Each row is a point on a tangle of strands that fork, close into loops and nearly touch. The rows are in no order.
Points whose rows are less than 41.5 apart are linked; no others are. Some points are linked to none.
fim: [ 11   4  -3  -1   4 -15  14   2  11  -2   4  -5  -7  -3  -6   3  -3  -4
   0  -5]
mibe: [ 18  25   4  22   4 -26  25  -9   1  -2  15  19  -2   9  -1 -24   4  14
   1 -19]
Tar: [  5  -3   3  17   3  -3  -6 -15 -27  20   7  18   5  13  11  11   7  13
   1  -1]
veva: [  8   4  -7   3   2 -33 -16  -4   3  -1  -8   3  15  18   6 -26  -7  17
  -6  12]
rilor: [ -4   9   1   2   1  13  17 -13 -16   2   8   7  -4 -12  -3  17  15 -10
   8  -4]
tigam: [  3  21  15 -17  12 -21 -21   9   1  -7 -23 -20   4  -7  10  -7  -3  33
  13   2]
tafe: [  8 -19 -20 -11  -2   0  14   0  44 -23  22   4   7  -1  -7   0 -12 -44
   1   0]
donu: [ -1 -17  -5 -10  -1   1  11  28  17   2 -15 -27 -21 -11 -10  -4 -13  -6
 -19  -9]
nolo: [ 20  23  11  23  12 -25  14 -13 -13  -2   9  20  -1  13  13 -14   6  21
   9 -17]
Sefav: [ -3 -24 -12  -8  -5  -2  -2  24  15  10 -15 -19 -12  -1 -13  -7 -16  -7
 -25   2]
zosu: [ -3   1   5  22  -6  14  26  -7 -17  17  21  24 -13  -3  -7  17   4  -5
  -3 -21]
tapos: [  2  -8   5  23 -14  15  16 -18  -9  15  25  31  -7  11   2  21   7  -8
   3 -10]
fisum: [-14 -13   6   4 -14  37  19  -4  -7   2  12  14 -16 -14 -12  19   9 -29
   3  -4]
mumop: [ 21  -1 -12   8  -1 -22   7 -16  21 -10  15   9  12  23   6 -10   0 -12
   1   8]
morun: [ 22   7  -5  12   5 -32  -1 -13   7  -7   6  10   9  23  10 -23   0   9
   0   5]
pom: [  5  16  -6 -15   3 -24  14  14  23 -13  -3 -12  -6 -18  -9 -25  -6  12
  -5 -14]
gifa: [  4  19   2 -11  18 -19 -24  -9 -13 -17 -18 -11  21   3  16  -9   6  14
  16  17]
pamiv: [  1  24  18  13  12 -22  -2   1 -26   5   3  18  -4  -5   9 -23  -1  49
   4 -26]
Birim: [ -9  -9   6  -1 -18  35  12 -17   6 -10  16  18  -4  -6  -2  25  12 -37
  18   8]
vobo: [-13  11   5  -2  14   3 -29   0 -40  17 -12  -1  14  -5   7  -7   8  35
  -3   3]
Vur: [ -2 -17 -10  -1 -13   6 -12 -15  14  -5   6   8  15  18   2  13  -4 -30
   7  26]
Nepif: [-12   8   9 -10   1   2 -24  23 -18  20 -19 -20  -5 -14   0  -9  -5  47
 -12  -8]
Buzi: [ -4  31  20  -7   0 -22   6  12   3  -8  -9  -3  -9 -21  -2 -27  -3  47
   3 -26]
zilat: [ 13  23 -12  13  -2 -13  29 -22   9 -20  20  15   8   4   6 -13  10 -11
   8  -9]
zusak: [ -2 -16   0   4 -32  29  11 -20  35 -15  30  30  -4   7   2  12   3 -42
  14   6]
zap: [-14 -19   2   0  -9  27  12   7 -12   7   3   1 -18 -12 -14  11   5 -17
 -11  -4]
figu: [-17 -30   2 -10  -4  29  -3  22   1   2 -16 -25 -16  -8 -13  10  -4 -22
 -16   7]
tisu: [ -9   3   7   6   7  12   9  14 -29  22   2  -2 -19 -20  -7   8   0  21
 -10 -23]
vapo: [ 15  -1  -5  31 -15   5   1 -38   0  -8  21  32  13  40  34   0  14  -6
   3   7]
meze: [  0  13   7 -24  -3 -15 -15  27  22  -5 -24 -31  -8 -18   2 -18 -13  36
  -4  -6]
gopuf: [ -6  19   5   7   3  -1  16   6 -23  12   2   4 -13 -20  -6  -4   2  24
  -6 -25]
Gazoz: [ -4  23  21   6  17 -14 -17  -2 -38   2  -9  15   5  -9  18 -22   7  52
   7 -18]
defem: [  0  -9  -9 -19   4  -2  13  32  29 -10 -15 -35 -18 -20  -7 -11 -14  -7
 -14 -14]
Nafa: [ 17   0 -12   8  -4  -9  33  -5  35  -8  25  13  -1  10 -11  -9  -2 -25
  -4 -11]
Noz: [  8   3  -8   3   1  -5  -6 -25  -4 -11   5   6  16  13  15   6   9 -13
  10  17]
sani: [ -9 -17  -5  -3  -5   3 -13  19  -8  20 -12 -15  -8  -3 -12   0 -10   9
 -22   3]
fupa: [ -2  -3 -19  -8   5 -13 -25  -8   9 -13  -8 -13  29  13   5   1  -9 -17
   8  29]
pok: [ 20  10   1  33   7 -12  -5 -25 -28   1  10  30   9  29  31 -16   9  18
   2  -6]
Kugif: [  7  23   3  13   2 -24  23   2   0   5   9  11  -9  -4  -9 -23  -3  22
  -7 -25]
pezaz: [-18 -17   5  -1   2  28 -22   4 -28  28 -10  -1   5   5  -7  25   7   0
  -3  14]
baf: [  0 -28   7  10 -20  19  15  -2  16   6  14  20 -20   7 -11  17  -4 -31
   1  -1]
Meza: [ 11   2 -13  -4   8 -19 -14 -14   7 -18   0  -4  24  15  13   0  -2 -14
  12  21]
Sebi: [  7   1  -4  19 -20  13  20 -31  16  -9  30  29   2  17  13  12  14 -23
  10   0]
nomik: [  7  11  14  12   8 -28 -10   1 -20  12   2  13  -2   7   8 -23  -6  44
  -4 -16]
gir: [-18 -10 -11 -16   1  12 -27  23   3   9 -30 -37   8   1 -12   6 -10  -3
 -11  25]
rogop: [-15 -43   0 -16  -3  29  -6  23  28 -15 -10 -17  -8  -3 -11  12 -15 -51
  -3  14]
Sune: [  3  25   7 -13   2 -25   7  14  15 -12  -9 -12  -7 -19  -3 -25  -7  29
   0 -18]
kalu: [ -5  23  13  -4  16  -6 -16  -4 -36   4 -13   4   7 -13  12 -11  13  41
   7  -7]
Bogu: [  9  14  -3  21 -10   7  24 -35   0 -14  24  27   6  13  19  11  19 -15
  15  -5]
Navuv: [  7   9   5  12  14 -16 -22 -13 -32   5 -10  11  13  13  21 -10   7  26
   6   6]
reta: [  3   9 -12  -5  -1 -12  31  14  21  -9   1  -7 -13 -18 -15 -19  -7  -5
 -13 -20]
pobu: [  8   8   7   1   1 -32  -7   9   2   8  -4   0  -5   2  -2 -26  -8  36
 -11 -10]
katu: [-17  -4   4 -16   9  33 -15  18 -18  12 -19 -31  -5 -12 -11  16  11   2
  -9  10]
fiv: [-12  -7 -15 -20   6   5 -25  16  13  -6 -19 -36  17  -1  -7   9 -12 -17
  -1  25]
fedoz: [  0 -23  -1   0  -9  12  15   3  18  -3   7   2 -14  -1 -13  13  -6 -32
  -2   2]
lepa: [ 20  -5 -19  -4   3 -23  15  -1  39 -13  17   3   9  12  -4 -16  -9 -21
  -3   0]
Vapeb: [ -3 -24 -16 -23   6   8   6  19  32 -22   0 -24  -2 -15  -9   3 -17 -38
  -6   0]
Bef: [-16  -9   5   6   1  26  10   8 -29  20   5   3 -17 -18 -11  16   4   2
 -11 -15]
toti: [ 11   8   0  -5   5 -36 -11   6  15  -3  -9  -6   5   8   0 -25  -9  22
  -3   1]
fibu: [ -2   0  -7 -19   4  -9 -10  17  12   0 -16 -30   0 -11  -5  -2  -8   4
  -6   8]
Mifi: [  2 -21  -2  -3  -2   5  22  17  19  -1  -2 -12 -23  -7 -14   8 -10 -22
 -11  -9]
moki: [ -1 -21  11  19 -24  26  15 -11   4  13  23  32 -17   9  -5  22   2 -22
   4  -5]
Vepug: [ -2  18   7   0  11   5  10  -8 -26   6  -2   2  -1 -15   3  16  17   7
  13  -7]
tes: [ 11   1   3   9   3 -14   4  -8  -8  10   3   6  -1   9   2   9   2   5
   3   1]
Pon: [  3  -8   0  17  -9   3  24   1   0  14  16  15 -16   1 -15   5  -2  -8
 -11 -15]
teboz: [-13 -16   1   0   0  14 -17  11 -23  28  -8  -7  -4  -1  -9  12  -3   9
 -15   4]
nuri: [ -2  10  -7  -1  -2   9  32  -2   8 -14   9  -1  -9 -18 -11   8   3 -26
   5 -11]
Melag: [  4  18   1   9   2   4  31 -12  -4  -4  11  10  -6  -9  -3  16  10 -13
  14 -12]
fita: [  0 -23 -17 -22   5  -2  -5  25  36 -13 -10 -30   2  -6  -6   1 -24 -28
  -9   6]
Pezu: [ -4 -15 -13 -13  -6   9  -6  -9  17 -15   9  -2  13   1  -3  11  -2 -36
   5  20]
mezib: [ 18   2  -5  35  -6  -5   0 -32 -14   0  20  33  12  38  31  -9  11   6
  -2   1]
Zus: [ -7 -18   0   1 -13  21  -9 -12  -4   6   4   9   4   7  -3  20   5 -22
   4  21]
pizo: [ -5 -16  10   2 -28  37   3 -20  22 -11  22  26  -5   4   5  26   6 -39
  24  13]
Fuvo: [-11  -1   4 -13   8  25  -5   4 -16   7 -10 -17  -3 -13  -9  22  13  -6
   2   9]
gunin: [ 15  18  12  10  11 -23   8  -5 -10   5   0   6  -4   2   6   0   3  21
   9 -12]
Bur: [  2  -4  -1  26   2  12 -11 -27 -39  17  14  32  15  20  26   9  13  12
   3   0]
Deg: [  3 -13   1   9  -5   2  24  13   5  12   4  -1 -24  -4 -17   4  -7 -10
 -16 -17]
tado: [  5  26  14 -11  13 -28 -13  -3  -4 -20 -15  -5   8  -6  14 -20   4  30
  15   1]
liku: [-19 -20  -5 -16  -3  29 -22   6   9  -5 -10 -17  13   4 -12  22  -3 -35
   7  33]
rap: [ -3 -24 -15 -19   1  12   9  10  36 -26  12  -8   1 -11 -10   7 -15 -49
   1   0]
tosuz: [ -9 -17 -16 -19   1   8 -18   4  20 -13  -2 -18  18   0  -7  11 -13 -36
   3  25]
bozu: [-10  19  19 -16  -2  -9 -24  20  -6   4 -22 -18  -4 -19   4 -19  -4  56
  -3 -11]
zafo: [  2  14  -2   6  -3 -12  28  13   5   4   4   0 -17 -16 -16 -20  -6  11
 -15 -26]
mogos: [ 11 -14 -21 -12   3 -14  16   9  41 -13  10  -5   1   1 -10 -12 -13 -26
 -10  -3]
tur: [-16   5  -2  -8   4   4 -30   8 -26  17 -19 -13  12  -2  -2  -4   3  25
  -9  14]
geram: [-16 -22   2  -8 -12  34 -21  -4   5   1  -3   3   9   8  -9  26   2 -34
  12  32]
vokek: [  0   7  -1  -8  11 -10 -19  -6 -10  -1 -14 -13  15   4   6   7   5   5
   8  19]
rov: [  9  -3  -2  17  -8   4  -6 -31  -8   0   9  22  15  27  24  14  12 -10
  12  15]
Les: [ -7  23  16 -19  13 -11 -34   7 -13  -6 -30 -19  14  -6  13 -13   5  41
  13  10]
kiza: [-15   6  -1 -15   1   5 -28  19 -13  14 -24 -28   4 -10  -4  -8  -1  29
 -12  10]
logag: [ 23  18  10  30  13 -22   2 -18 -26  -5   8  28   4  23  26 -25   7  28
   6 -14]
tebu: [ -4  18  17  -3  12 -20 -37  -1 -24  -7 -28  -1  16   4  18 -27   2  46
   8   8]
mato: [ -5  23  11  -2   4 -10   6  11 -16   7  -5  -3 -12 -23  -3 -14  -1  38
  -4 -23]
Zek: [-13 -14   4   7  -2  27 -21 -12 -29  26   1  16  12  12   1  25  10  -2
   4  16]
rakip: [ -4   8   8  -9  15  12  -4   0 -22  12 -11 -11  -1 -12  -1  22  15   9
   7   2]
tok: [  1  11   3 -21   5 -14 -16  20  12  -3 -23 -33  -1 -13   1  -4 -10  23
   0   4]
Bebo: [  9  -9  -5  13 -12   5  40   2  31  -2  23  17 -14   7 -16   0  -4 -31
  -4 -15]
sero: [  0  -2  -6 -12   4  -7 -12   2   0   1 -10 -17   6  -1  -3   6  -1  -2
   0  15]
Rogoz: [-23 -14  -2 -15   4  33 -23  22  -8  11 -26 -34   2   0 -14  14   2  -8
 -11  21]
somes: [  6  -4  -9   8 -21  12  24 -23  30 -16  31  24   2  11   2   6   5 -34
   7   0]

A fork is a point with three links, a tip a point with one. Leave the first point through the second and follow the links. Name the first fork or tip that comes.
nomik, pamiv: bozu
Fuvo, katu: tosuz
logag, pok: fupa
Zek, pezaz: donu
tok, fibu: tigam
fiv, gir: nuri
fisum, zap: nolo

How many points has the smallest loop of links through each point below? Write 0 if it is on no loop.
Pon: 8
Vur: 6
Gazoz: 0
tigam: 7

A tip is a point with one link. Name the tips that can be reached along the links from each point below, in the order of the rows.
veva: fita, bozu, Bebo
zafo: fim, fupa, Bogu, Bur
rakip: nuri
fibu: meze, tebu
sani: defem, Zek

Name the points in between on the shortest way along the links from the first point to the second, in order.
Meza, gopuf: Noz > rov > vapo > mezib > pok > logag > nolo > mibe > Kugif > zafo > reta > pom > Sune > Buzi > mato
moki, Sefav: baf > fedoz > Mifi > donu
Pezu, nuri: tosuz > fiv > gir > Rogoz > katu > Fuvo > rakip > Vepug > rilor > Melag
toti, rap: veva > morun > mumop > lepa > mogos > tafe
